A landscape with many valleys, sampled at points; each row gives a point and its height.
From any point a ball takes the steepest step (drop divided by distance) to one of its 2 nearest points. It stops when none of these is lower. Distance is the straight distance between rows; heights are no part of it.
J392: [119 153 170 136 121  79 162 123 133  93 124 135 129 140 149 128 113 147
 169 168 120 167 115 110 153 140 143 179 135 138 112 114 149  78 136 164]  h=464
J387: [120 111 136 132 136 105 148  98 148 153 110 150 130 126 113 142 169  79
 135  95 161  97 195 142 127 107 119 151 154 123 103  85 149 173 118  85]  h=333
J466: [141 107 112 125 106 174  65 155 146 112 158  89 107 130 127 133 116 117
 140 100 117 143 109 119  98 146 106  87 108 128 155 149  98 128 120 152]  h=426
J809: [146 118 101 145 106 175  76 160 151 117 166  89  96 136 121 142 114 100
 140  95 126 132 115 128  84 154 100  80 114 149 155 149  92 138 121 151]  h=407
J519: [ 87 141 101 122  75 169 123 124 122 151 109 156 140 119 138 106 197 104
  80 120 183  79 112 158 176  82 132 146 131  94 134 101 120 122 109  92]  h=639
J763: [133 100 148  71  74 134 104 114 115  92 102 124 151 122 164 102 120 179
 126 164 110 149  63  97 157 149 153 163 105  85 149 116 119  98 119 164]  h=670
J618: [125 138 124 135 115 122 124 131 156 129 123 140 117 129 125 142 143 107
 127 124 139 117 152 144 121 117 130 136 144 142 129 115 128 126 123 121]  h=448
J43: [101 107 155 101  92 110 135  97 156 128 102 143 144 128 132 134 192  90
 133 108 174 113 165 134 162 100 126 172 148  98 115  68 148 136 100 108]  h=581
J435: [126 164 131 151 204  87 199 131  82 146 138 146 135 130 126 119 107 154
 120 162 116 120 124 147 142 133 130 127 127 156 102 154 149 130 153 110]  h=156
J855: [ 79 171 133 199 176 113 252 121 107 170 118 176 131 126 117 120 142 139
 130 154 163 101 159 165 148 122 129 150 132 152  76 144 170 142 155  89]  h=392
J153: [131 118 150  88  88 124 118 112 104  91 113 136 147 125 166 105 119 174
 124 175 113 152  62  98 149 144 152 166 115 100 153 118 122  94 127 162]  h=680
J786: [125 179 124 172 188  92 200 148  85 145 145 149 120 136 126 111  99 151
 119 172 118 124 127 141 120 136 132 124 122 171 102 161 138 119 154 124]  h=79
J441: [110 166 108 211 102 132 166 149 174 147 124 162  95 139 113 150 128  82
 136 141 146 120 172 142  88 115 123 142 151 175 117 129 107 108 148 135]  h=159
J246: [152 100 125 141 142 151  81 136 167 112 164  85 106 137 111 145  91 109
 156  77 111 147 158 121  71 150  93  84 133 160 140 147 115 156 121 138]  h=589
J970: [151  74  75  98 130 180  69 132 101 163 151  91 134 113  93 122 130 121
 111  59 125 108  92 139 129 116 105  59  98  96 154 132 120 182 132 109]  h=327
J234: [105 129 145 109  54 138 108 123 152  95 109 138 135 126 165 118 163 134
 133 156 150 144  98 114 168 119 139 176 127 106 139  94 107  83 119 154]  h=538
J931: [133 119 147 127 100 121  86 129 177  99 123 112 117 135 132 151 126 126
 158 125 115 151 142 109 115 142 127 142 133 135 131 120 118 110 110 160]  h=501
J825: [100 111 123  97  70 139 116 113 140 146 106 142 144 121 135 120 202  99
 113 107 177 101 132 131 175  86 125 151 131  87 126  77 130 122  98 107]  h=605
J896: [137 127 127 143 136 120 112 135 161 123 132 128 116 133 116 151 124 104
 134 119 117 127 167 130 101 131 119 122 145 149 123 126 127 136 123 131]  h=406
J703: [144 132 115 173 163 127 133 137 152 140 145 130 103 133 100 153 104 103
 134 113 110 123 177 142  79 135 114 106 142 171 117 149 127 157 141 120]  h=403
J951: [ 95 134 149 149 115 105 183 106 158 136 102 161 128 129 116 143 166  80
 145 122 164 123 183 151 146 107 125 176 163 133 101  88 160 131 124 116]  h=391
J482: [143 139 137 101 129 123 118 128 101 102 127 122 133 130 148 109 105 159
 115 166 108 143  83 112 124 136 147 133 119 115 156 141 114 105 134 156]  h=315
J948: [136  98 109 106 108 135  81 118 140 153 133 111 142 122 110 133 162 109
 126  80 145 111 145 123 136 114 115 112 124 106 135  99 128 164 108 107]  h=63
J226: [141  85 180  94 143  70 112  76 167 121 100 120 145 136 123 157 129 123
 179  87 132 145 194  92 142 135 125 158 150 107 104  80 168 141 104 128]  h=414
J543: [127 108 113 142 120 128 120 103 153 168 132 127 130 124 109 138 178  68
 134  74 170  86 207 133 114 108 104 138 142 122 108  88 126 194 116  82]  h=244
J22: [154  61  96 102  95 160  48 108 128 149 140  93 139 124  94 138 145 108
 142  53 139 119 113 106 146 114 102  94  96  82 139  98 127 171 116 132]  h=221
J528: [138 144 143 111 198  82 166 117  98 122 134 132 137 127 128 133  99 159
 133 146 103 135 122 131 143 133 136 131 132 139 113 141 156 129 142 130]  h=282
J223: [ 81 173 153 185 132 103 228 115 131 131 113 155 134 141 134 126 142 126
 148 160 157 138 144 154 160 117 132 177 146 139  84 107 173 103 144 125]  h=346
J910: [119 155 138 113 175 109 178 107  50 133 132 146 160 125 144  97 126 175
  95 168 118 113  71 136 172 122 146 146 134 119 146 123 154 119 148 110]  h=781
J540: [131 129  94 133 150 150 115 137 123 159 132 131 121 119 104 131 143 114
 104 105 134  88 151 155 109 117 120 100 143 135 136 137 120 176 128  88]  h=245
J339: [133 137 108 184  90 163  99 156 182 126 153 122  91 141 117 155 133  81
 136 111 141 123 156 133  80 137 106 115 139 169 140 131 100 135 126 149]  h=354
J845: [152 128 124 104 147 163  98 159  86 102 151  94 116 124 139 113  69 137
 109 141  90 159  82 118  75 155 129  76 103 126 166 181  86 126 142 147]  h=193
J92: [127 175 174 150 160  70 193 138  96 114 144 122 139 147 149 107  92 168
 161 182 108 171 105 102 137 154 138 159 118 158 110 138 156  84 134 151]  h=443
J933: [143 154 131 115 133 143 118 145  69 106 139 120 126 128 147  83  95 152
  99 180 106 154  60 114 100 144 141 116 115 124 171 160  96 102 138 158]  h=220
J521: [135 174 126 140 145 127 137 149  72 114 140 133 118 131 138  91  97 141
 103 188 117 145  76 120 103 137 139 125 125 141 157 156 102  98 143 151]  h=278
J53: [125 115 113 111  78 152  81 138 149 127 132 115 128 126 131 135 156 121
 126 110 133 122 111 120 138 121 124 121 116 108 142 118 112 118 112 137]  h=597
J604: [110 175 129 178 121 111 173 144 137 122 123 153 111 141 130 131 127 111
 132 160 139 129 139 148 125 123 137 154 147 156 115 124 128  92 144 141]  h=177
J330: [131 128 118  90 142 130 130 119  97 127 124 136 145 119 139 114 131 157
  91 142 123 109  97 136 147 115 149 124 125 105 145 125 135 130 128 113]  h=763
J973: [135 148  78 145 118 188  93 163 113 144 150 114 107 124 125 125 135 113
  92 116 134 100  95 146 103 131 117  80 116 129 162 158  89 141 127 112]  h=431
J990: [136 145  91 140 165 156 121 147 102 143 139 131 112 122 118 125 117 126
  86 131 120  98 121 163  97 126 124  88 134 142 144 162 104 156 144 101]  h=350
J654: [149  91 139 122 115 148  62 124 179 105 145  81 115 135 121 150 103 122
 171  78 114 159 146  99  96 157 101 107 124 138 134 128 114 137 111 158]  h=556
J616: [105 116 108 105  65 154  95 119 139 154 115 139 145 117 126 123 203  94
 109 102 170  97 122 130 174  86 123 137 121  84 130  86 120 130 104 105]  h=614
J592: [130 103 116 103  56 158  66 130 157 121 124 116 131 118 132 131 161 124
 138 112 132 136  92 102 153 122 123 129 104  92 142 114 103 109 106 153]  h=584
J385: [129 151 134 119 123 119 127 137 110 107 128 136 127 129 146 116 121 149
 114 162 120 134  93 123 133 129 149 141 128 125 147 133 119  99 134 145]  h=355
J108: [149 106 158  82 152 106 107 117 123  91 119 109 135 127 139 135  89 168
 144 136  86 161 116 102 123 148 142 125 127 121 129 140 131 118 128 158]  h=241
J416: [138 111  86  84  78 173  97 118  90 145 113 130 165 105 131  93 160 152
  71 123 138  93  54 125 181 100 148 115  97  58 153 125 129 121 121 110]  h=651
J442: [124 153  93 149  75 184  79 162 128 132 141 120 110 129 141 118 151 108
  99 137 146 110  81 131 117 122 121 108 112 124 165 149  80 108 120 139]  h=473
J842: [ 81 176 140 185 144 111 228 117 119 143 112 169 133 137 128 126 143 124
 139 152 163 120 145 168 159 109 129 170 152 142  86 112 170 119 146 106]  h=365
J307: [144 130 123  93 126 151 114 139  62 112 131 118 140 128 150  81  95 171
  87 170 102 143  56 109 118 141 149 109 107  98 179 159 102 108 137 149]  h=164
J358: [131 113 115 181 130 121 137 102 173 164 131 146 115 129  98 147 152  63
 141  86 153 101 226 133  88 122 107 144 147 153 103 101 129 191 131  94]  h=225
J741: [114 142 122 180 144 107 188 118 152 156 115 171 113 132 102 144 143  93
 141 124 145 110 189 149 113 113 124 142 152 162  91 123 151 146 141 104]  h=330
J368: [125  83 145  80  53 135  78 116 160 109 102 119 143 116 145 129 153 147
 149 125 127 148  95  92 167 132 136 156 104  83 130  95 116 105 102 157]  h=563
J968: [125 127 167  93 105 103 134 103 114  88 110 130 147 128 162 114 117 173
 145 173 110 165  71  96 162 147 151 184 126 110 140 106 142  91 130 160]  h=693
J671: [119 128 166 115  94 105 126 116 171  99 109 136 129 130 141 146 144 120
 157 133 140 148 146 118 148 124 138 167 145 127 120  94 141 102 117 148]  h=519
J354: [124  98 146  97  89 119  94 109 166 131 112 128 140 128 128 139 165 112
 141 100 146 129 152 111 147 117 130 148 129 105 123  86 137 135  99 124]  h=582
J546: [ 99 157 107 166 186 124 209 115  88 169 117 190 124 107  96 122 155 124
 105 137 161  71 157 177 142 106 139 129 147 146  98 147 148 172 158  64]  h=416
J705: [155 104 141  85 161 146  99 143  94 100 136  91 130 127 135 117  70 159
 119 131  80 156  93 113  96 149 138  86 107 114 151 170 104 132 139 148]  h=102
J133: [152  99 118 110 187 148  98 135 116 125 151  90 119 121 114 138  81 136
 123  94  91 135 141 138  87 137 110  73 131 144 140 161 120 163 135 115]  h=657
J418: [141 106 171  85 158  92 120 106 136  96 116 119 141 133 137 147  93 167
 159 130  94 156 128 101 137 146 147 143 132 123 117 125 153 117 123 159]  h=130
J156: [113 153 109 183  78 158 122 150 176 133 126 145 105 137 124 148 151  81
 118 127 156 111 156 142 110 113 115 142 146 159 133 119 100 113 126 129]  h=265
J31: [121 152 146 114 188  98 178 107  39 135 139 137 163 126 138  96 112 186
 103 178 106 125  63 121 168 133 145 143 123 124 143 135 154 118 150 121]  h=788
J377: [149 108 106  97 212 152 122 139  75 144 145 103 133 113 113 124  85 150
  84 113  91 114 118 159 101 130 117  60 127 136 148 181 113 177 149  93]  h=180
J829: [151 102 100 107 225 140 127 135  81 153 145 115 131 106 100 127  96 148
  91 110  97 104 141 170 104 127 115  62 130 145 135 179 115 191 155  82]  h=50
J824: [128 134 142 132  82 129  92 141 172  95 127 123 109 132 143 142 130 121
 150 140 123 150 130 110 115 140 130 151 129 140 136 124 104  94 121 166]  h=481
J334: [132 164 147 179 197  71 217 149 112 139 145 131 130 142 137 123  89 163
 151 165 109 150 151 119 123 161 132 132 114 179  82 163 160 110 140 131]  h=446
J941: [141  87 131  66  87 146  90 119 118 115 107 115 154 114 141 110 125 174
 121 129 108 129  75 102 159 136 149 128  98  75 145 120 130 120 112 147]  h=647
J837: [112 158 124 206 180  89 231 140 132 162 131 159 119 140 125 131 110 136
 155 149 124 135 180 138 114 143 131 128 121 183  72 160 153 126 149 112]  h=441
J630: [ 92 157 170 158 134  87 209 107 142 118 116 151 138 139 133 142 145 121
 162 145 149 148 152 145 168 119 136 184 149 133  85  95 191 107 128 128]  h=316
J899: [105 155 157 147 128  91 184 120 136 115 113 148 132 134 134 137 138 124
 149 149 145 139 137 141 157 121 139 173 147 137 106 104 164 100 136 129]  h=280
J646: [131 154  87 155  97 185  88 170 124 135 152 112 102 131 135 124 136 106
  94 127 142 107  94 141  99 132 117  94 117 137 164 153  82 121 127 131]  h=453
J787: [111 137 118 128 148 121 153 117 121 154 112 162 124 116 111 133 157 113
 109 119 152  94 157 161 138 105 131 137 153 131 118 112 143 155 130  83]  h=502
J509: [113 103 152  89  59 129  96 115 163  97 106 128 136 123 156 130 156 137
 148 143 136 150 106 102 166 127 140 170 119  98 131  93 121  93 106 158]  h=551
J57: [136 169 163 164 187  69 206 145  98 123 145 121 135 148 143 114  83 166
 159 178 106 167 130 109 127 160 135 141 115 168  93 158 157  99 136 146]  h=486
J194: [142  93 159 119 137  85 108  92 171 127 116 123 132 135 116 155 130 103
 166  86 131 138 200 105 121 129 120 151 154 130 108  92 155 149 108 129]  h=477
J419: [137 192 121 182 168 113 170 165  79 130 146 140 105 139 121 104  81 130
 116 188 120 147 109 130  90 141 137 113 121 165 127 170 102 103 148 149]  h=250
J115: [148  77 128  88 114 156  64 131 140 108 133  81 127 125 119 136  98 150
 151  89  99 152 109 103 112 148 116  92 101 105 144 138 113 138 114 151]  h=599
J450: [126 164 146 129 136 100 157 125  99 107 136 138 130 138 148 110 111 156
 129 178 123 147  86 118 140 134 142 159 130 137 135 126 132  95 141 148]  h=397
J287: [146 122 116 113 142 171  93 163 105 113 151  92 114 124 136 123  87 129
 115 124 101 143  92 129  82 150 123  69 109 127 161 178  93 132 142 136]  h=234
J908: [121  78 168  63  92 104 102  91 149 109  93 126 156 122 144 139 147 151
 149 115 132 141 121  97 170 131 148 158 121  80 121  84 154 122 101 136]  h=728
J856: [103 157 135 179 151  96 205 123 148 150 114 166 118 135 115 142 131 106
 142 135 143 124 176 151 128 120 131 150 144 158  87 121 163 127 142 111]  h=357
J805: [112 158 140 151 125 103 164 129 139 122 118 156 122 136 128 138 134 116
 134 147 139 124 140 146 138 115 135 159 146 140 114 112 143 103 136 126]  h=237
J779: [115 113 167 114  91 100 124 102 183 112 108 138 133 133 136 148 159  99
 162 116 152 142 177 114 150 115 127 174 149 119 113  76 150 115 105 139]  h=541
J168: [134  85 128  91  54 151  64 123 157 116 116 109 135 120 134 129 148 137
 146 115 121 146  88  95 158 136 126 135  95  90 134 112 109 110 104 167]  h=574
J766: [138 176 156 150 157  83 174 150  86 111 153 127 118 143 137 100  81 152
 148 192 108 176  96 103 117 156 140 144 115 163 122 152 128  86 137 164]  h=390
J961: [150  78 143  93 126 146  58 122 156 106 134  79 122 130 121 143  91 145
 163  79  99 159 127  98 103 152 110  96 112 118 139 136 114 142 114 155]  h=583
J874: [145 108 150 123 116 126  81 124 173 106 133 104 116 134 123 151 107 125
 164 106 112 155 157 105  99 150 114 128 137 139 131 125 125 126 108 158]  h=527
J836: [131 129 119 183 199  79 196 120 140 163 128 158 118 131  91 144 110 119
 150 115 118 122 204 142 108 138 121 117 134 180  70 157 158 161 151 100]  h=484
J760: [121 103 173  71 102 103 127  97 120  91 100 130 162 126 163 124 119 179
 141 156 109 150  80  96 174 147 156 177 123  92 137  97 152 100 122 157]  h=706
J898: [105 139 132 117  53 148 108 130 136 101 114 138 135 129 168 104 155 134
 117 167 150 137  78 114 158 119 139 172 121 104 153 115  94  72 123 155]  h=524
J991: [100 179 167 185 157  76 234 131 120 133 137 137 144 145 150 117 117 155
 155 172 129 150 141 132 157 144 132 167 128 158  80 128 178  95 141 126]  h=425
J979: [122 115 126 107  87 139  92 127 151 128 125 128 138 123 132 132 163 119
 122 113 144 120 131 121 143 113 126 135 121 109 138 104 120 119 107 125]  h=600
J999: [149 107 116 111 193 127 115 129 117 135 136 110 127 125 106 135  98 138
 119 105  99 120 152 145 102 127 119  86 140 139 126 152 133 166 137 107]  h=689
J926: [143 141 115 151 124 147 107 149 154 125 145 118 104 136 121 149 125 106
 124 124 121 123 143 137  89 137 115 111 139 149 139 140 110 133 130 134]  h=361
J875: [132 140 103 116 112 163  94 151 114 129 136 115 123 126 139 118 135 133
  95 134 128 115  92 131 123 122 133 104 115 113 156 143 103 122 125 126]  h=620
J464: [144  78 110 105  94 146  56 112 144 149 140  98 138 124 106 137 158 106
 147  63 145 122 132 109 143 116 108 107 111  92 133  94 123 163 106 130]  h=160
J802: [143 159 128 166 205  88 187 146 109 138 146 129 115 136 115 129  81 144
 134 155  96 137 154 132 103 147 127 103 120 176  94 179 136 127 147 133]  h=534
J401: [120  97 128 119 127 112 131  93 143 164 115 134 138 119 118 129 192  73
 133  83 173  83 199 143 137 102 112 154 147 103 104  76 142 184 111  72]  h=297
J370: [ 87 182 134 193 161 109 231 124 109 156 124 170 128 131 128 119 136 131
 132 159 161 109 143 158 149 119 134 158 141 151  88 132 163 120 152  98]  h=379
J937: [ 92 159 119 174 186 110 228 117  96 167 119 182 126 118 105 124 145 128
 120 141 160  88 159 172 147 111 134 139 142 149  89 146 162 160 154  74]  h=405
J885: [125 145 124 167  76 148 100 150 180 119 137 125 104 141 129 148 143  84
 139 125 139 128 152 126 107 130 117 135 138 156 139 121  99 110 121 147]  h=314
J612: [153  96 124 131 176 140  92 130 140 126 154  90 115 132 105 143  84 123
 139  84 101 138 162 137  81 144  99  79 137 153 132 154 120 170 132 120]  h=625
J469: [146  99 129 131 121 154  69 140 168 108 156  80 104 133 117 146  95 113
 161  80 109 151 149 110  84 156  98  90 125 147 141 138 109 144 117 153]  h=572
J309: [106 160 158 181 164  81 224 124 141 138 125 153 137 142 134 138 119 135
 164 146 130 150 167 134 151 138 137 158 129 162  72 127 185 112 136 123]  h=402
J830: [112 147 122 135  47 157  90 148 140 105 121 130 120 128 158 111 158 117
 112 165 150 134  84 114 148 120 134 154 119 114 155 124  84  72 118 155]  h=510
J424: [128 126 115 179 143 112 159 110 162 163 123 160 114 130  95 149 138  79
 143 103 139 108 215 145  94 121 117 137 158 167  96 113 139 170 141 101]  h=285
J882: [ 69 160 124 132  83 161 149 113 106 127 103 161 151 126 154  88 183 118
  78 150 193  90  94 163 183  87 133 175 151 102 135  96 127  95 121 105]  h=662
J252: [144 116  99 103 176 167 104 151  92 134 147  98 120 119 123 121  96 141
  93 115 100 120 107 150  98 132 121  62 121 130 156 175 104 156 144 108]  h=277
J357: [145 129 161 106 185  78 146 114 112 105 131 124 136 130 131 138  86 164
 149 142  93 155 123 111 138 142 143 133 132 136 109 138 156 115 134 151]  h=273
J181: [145  82 114  80  91 152  70 124 124 127 118 104 148 114 123 122 135 151
 120 103 114 128  91 110 150 124 132 107  95  77 139 123 123 129 113 140]  h=632
J527: [136 181 138 150 157 105 161 150  84 120 145 131 115 140 135 100  88 145
 124 191 115 155  93 121 107 137 138 127 122 156 137 157 114  97 145 156]  h=325
J834: [151 103 111 111 236 116 142 126  84 151 137 125 133 108  96 136  93 150
 104 109  96 112 161 160 107 127 113  74 140 152 114 173 135 188 148  85]  h=214
J600: [123 150 124 105 159 121 158 118  77 131 124 151 145 120 144 104 131 160
  88 154 125 103  89 143 159 114 149 137 136 117 144 127 143 128 144 110]  h=773
J27: [130 124 130 128  68 152  78 148 165 100 129 112 112 128 145 138 144 120
 142 140 128 151 108 106 125 141 123 136 118 128 149 131  88  91 112 166]  h=463
J504: [137 124 110 134  74 174  66 154 159 114 149  99 108 130 134 138 137 109
 141 115 128 139 100 112 111 142 108 107 109 130 154 138  91 110 116 163]  h=444
J119: [120 141 115 199 193  91 222 132 137 169 127 167 114 134 103 139 119 122
 147 130 126 124 197 144 109 140 125 119 132 178  69 157 159 150 155 102]  h=462
J289: [117 168 164 140 122  89 169 122 107  95 129 133 132 142 150 111 118 154
 154 182 122 164  90 111 150 141 141 176 132 140 124 118 145  74 140 162]  h=435
J639: [108 128  94 115  70 164  97 128 127 154 118 140 137 117 130 114 192 106
  92 108 167  92 100 142 167  88 124 130 121  89 142 105 108 122 111 103]  h=626
J29: [115  92 177  66  90 104 125  90 140  92  95 136 160 120 159 134 140 166
 147 138 125 152 102 100 188 136 154 178 127  86 123  84 161 106 113 146]  h=718
J493: [135 182 116 189 167 112 179 157  96 142 144 147 103 138 120 114  93 129
 115 177 123 131 123 139  95 137 132 116 123 169 117 170 112 112 156 131]  h=183
J541: [142 124 111 160  96 169  83 157 172 121 161 101  98 140 118 145 125  92
 145  99 132 131 142 127  84 148 100 100 128 161 146 140  95 133 120 152]  h=383
J865: [127  94 145  74 112 116 100 109 139 116 109 124 151 123 136 136 137 154
 136 111 124 137 123 106 156 125 143 138 125  96 130 103 145 128 112 129]  h=740
J331: [142  96  81  79  90 166  85 126  97 158 118 121 161 110 120 109 156 142
  84 100 134  94  73 130 169  97 140  98  98  63 147 121 126 137 121 111]  h=660
J436: [146 115  89 105 154 184  94 158  82 137 155  89 121 119 131 107  93 137
  88 113 104 122  80 144  98 139 118  47 102 113 169 179  92 148 145 109]  h=302
J723: [150  69 117  80 102 165  62 127 125 122 129  86 142 120 112 128 113 149
 136  82 108 139  92 106 133 138 121  92  89  82 148 133 121 139 118 145]  h=617
J934: [141 104 178  91 166  67 124  95 144 100 110 122 142 134 128 154  98 160
 171 115 104 160 153  97 145 141 141 150 145 122 102 113 168 122 120 145]  h=257
J61: [130 113 118 170 110 125 121 109 174 157 133 133 123 128 109 149 160  64
 148  78 160 105 218 131  98 120 102 142 145 144 106  89 126 184 116 103]  h=165
J199: [119 144 164 130 114  89 143 116 149  92 118 137 127 134 144 142 125 136
 161 152 125 155 125 114 146 132 144 173 140 133 120 108 148  89 129 160]  h=490
J189: [140 134 124 110 107 161  87 153 111 107 139 104 122 126 149 111 107 141
 115 151 107 153  75 110 103 148 136 107 105 116 169 159  91 107 129 159]  h=643
J780: [134 132  87 123 159 155 116 141 103 154 136 132 124 113 110 128 139 127
  84 115 125  86 132 161 113 117 123  91 137 132 141 151 113 173 132  84]  h=298
J807: [141 142 106 160 144 161 110 162 133 119 156 109  97 135 117 138 105 103
 116 122 114 124 130 144  70 146 108  86 135 159 147 167  93 138 140 130]  h=311
J552: [ 72 152 118 128  94 159 152 113 108 141  99 165 145 117 148 103 190 109
  81 137 192  80 107 168 177  82 134 167 151 100 127  95 132 115 116  91]  h=652
J6: [114 153 107 143  54 175  87 154 137 120 134 130 117 130 152 114 160 114
 104 150 151 123  82 124 134 118 128 137 122 120 157 133  79  85 120 146]  h=495
J326: [154 104 102  87 147 180 100 154  70 122 143  86 135 115 134  96  84 156
  88 117  96 134  70 132 103 144 131  56  91  98 171 178  98 138 145 121]  h=266
J290: [157  61  81  98 106 170  55 121 120 149 148  90 136 118  89 134 129 114
 135  47 135 118 100 121 136 118  97  76  94  90 149 115 122 173 123 134]  h=272
J500: [117 148 109 202  89 154 137 146 184 147 127 151 100 138 111 152 140  71
 131 125 150 113 178 139  88 114 111 137 151 172 124 121 103 127 135 127]  h=215
J267: [135 117 141 134 141 100 122 112 166 130 123 134 125 136 115 149 128 103
 146 102 124 129 190 126 119 123 125 139 151 142 115 110 145 146 119 122]  h=455
J188: [137 150 135 131 213  79 192 117  76 139 138 138 142 123 122 126 109 164
 120 152 106 119 126 138 153 133 134 119 126 147 102 151 163 139 146 112]  h=209
J827: [149 104 145  82 145 133  96 134 115 100 128  98 128 129 138 129  81 165
 137 131  85 159 102 109 108 150 138 109 113 114 149 155 114 121 132 156]  h=194
J702: [148 143 121 161 175 109 150 134 138 142 130 137 110 136 103 143 103 114
 132 122 107 124 172 143  97 131 121 114 141 167 111 151 132 142 144 122]  h=445
J355: [107 164 134 182 149  89 211 130 140 139 123 155 119 139 125 134 118 123
 154 150 136 135 157 142 135 127 133 152 137 164  85 128 159 110 144 122]  h=380
J56: [107 172 118 199 119 113 180 138 162 140 115 163 101 142 116 143 126  97
 141 146 142 128 164 146 107 118 130 147 148 169 103 128 128 105 148 133]  h=96
J323: [134 123 106 108  93 160  84 142 131 125 133 118 126 123 133 123 141 133
 113 124 126 121  98 123 130 122 130 108 111 105 153 132 107 123 120 134]  h=609
J137: [146 140 110 141 144 170  99 170 118 116 158 101  97 128 127 134  93 111
 114 128 110 139 109 136  70 147 113  74 123 147 158 173  90 134 140 133]  h=275
J338: [129 102 155 102 102 105  97 107 170 119 111 124 137 128 128 148 153 112
 158  97 140 139 167 110 136 125 123 151 141 117 122  85 139 129 101 130]  h=565
J51: [137 145 109 126 104 166  89 158 109 113 139 111 115 123 146 111 119 133
 101 150 119 135  83 119 102 138 130 105 109 123 168 158  88 111 128 146]  h=634
J85: [136 151  84 157 148 181 110 164 100 141 152 118  98 126 119 124 120 109
  88 132 130  97 110 159  80 133 117  75 126 149 160 174  86 153 141 110]  h=398
J286: [126 164 139 183 186  81 217 144 127 144 136 145 120 142 131 129  96 149
 153 157 116 141 165 131 126 146 132 135 120 175  76 154 160 118 143 125]  h=417
J817: [111 127  87 108  65 172  94 127 111 154 117 144 147 111 133 101 189 122
  78 117 162  87  77 134 181  86 134 126 110  76 146 115 112 112 114 105]  h=636
J235: [113 140 122 144 129 122 153 123 144 146 118 157 123 125 116 138 155 102
 119 126 147 103 168 152 127 106 126 143 156 142 118 110 136 144 130 102]  h=480
J319: [145 103 130  95 186 104 121 111 118 137 124 122 139 124 112 138 112 145
 123 104 106 120 162 134 125 125 131 108 147 130 117 128 150 163 128 104]  h=720
J726: [112  98 173 107  95  92 131  88 177 124 103 137 140 137 132 146 181  84
 163 103 165 126 191 118 150 107 119 179 154 103 103  61 158 133 100 119]  h=561
J914: [113 116 150 127 123 104 156 100 154 140 106 155 134 132 120 143 170  82
 144 106 158 113 191 145 143 109 120 163 156 122 106  82 157 151 118 100]  h=360
J427: [134 129 107 169 147 130 132 126 156 156 137 141 110 129  99 149 130  89
 130 103 133 107 189 147  86 122 112 117 153 162 114 127 129 170 134 104]  h=344
J481: [141  99 142  84 169 100 119 110 119 131 119 125 145 122 123 143 120 149
 127 108 117 127 149 126 135 121 134 121 139 114 121 116 159 153 123 111]  h=738
J86: [148 118 141  84 131 127 111 124 100  95 123 110 136 127 151 111  92 171
 121 161  92 152  82 102 118 146 148 126 116 108 153 148 114 111 132 162]  h=274
J982: [133 104 124  72 126 125 109 114 118 127 116 123 149 121 140 127 131 159
 113 121 115 123 109 123 148 123 148 128 126  99 141 117 138 134 120 121]  h=751
J255: [124 120  93  94  66 167 100 123 101 141 118 131 153 113 143  90 169 150
  78 135 151  94  60 127 178  98 146 129 102  69 152 120 117 108 118 111]  h=645
J499: [146 149 116 166 191 101 166 144 118 143 140 139 109 129 104 138  92 130
 129 143 102 126 162 143  98 136 126 107 135 168 100 169 132 137 150 124]  h=489
J679: [139  87 147  59  78 129 105 106 110  99 101 124 161 123 154 106 118 187
 121 147 103 139  68  95 167 147 157 154  99  74 139 113 134 112 116 152]  h=661
J158: [151 111 110  82 132 164 102 144  75 119 134 100 139 117 141  94  95 161
  89 138  98 135  71 120 113 143 142  88  99  92 170 164 101 128 139 135]  h=223
J296: [143  97 175  87 165  72 123  85 147 115 105 128 143 133 118 156 109 140
 167 101 115 149 175 101 141 136 131 148 149 117 107 102 177 137 112 130]  h=342
J694: [ 89 114 138 108  70 139 132 106 151 139 103 147 142 126 136 126 208  85
 122 109 186 107 148 140 176  85 121 169 140  94 119  69 137 122  94 108]  h=595
J624: [133 115  99 123 128 142  96 127 139 155 137 125 127 120 107 136 156 106
 116  87 141  96 159 140 114 111 114 105 133 128 132 116 125 178 114  94]  h=167

Write out the way that a ball takes from each point below.
J937: J855 > J370 > J842 > J223 > J630 > J899 > J805 > J604 > J56
J856: J741 > J424 > J358 > J61
J914: J387 > J401 > J543 > J61
J787: J387 > J401 > J543 > J61

Call two points neighbours if one is among the 2 nearest of the other. Go from one point of each pair to the other, from neighbour to neighbour, staying as low as possible. Name the highest point that can't be avoided.
J418 and J705: J108
J786 and J829: J527
J53 and J705: J979
J61 and J829: J235
J705 and J286: J57
J786 and J705: J528
J829 and J307: J436

Where does a ball stop that starts at each point below?
J824: J56
J339: J56
J355: J61
J546: J56
J194: J418
J951: J61
J807: J705
J990: J948
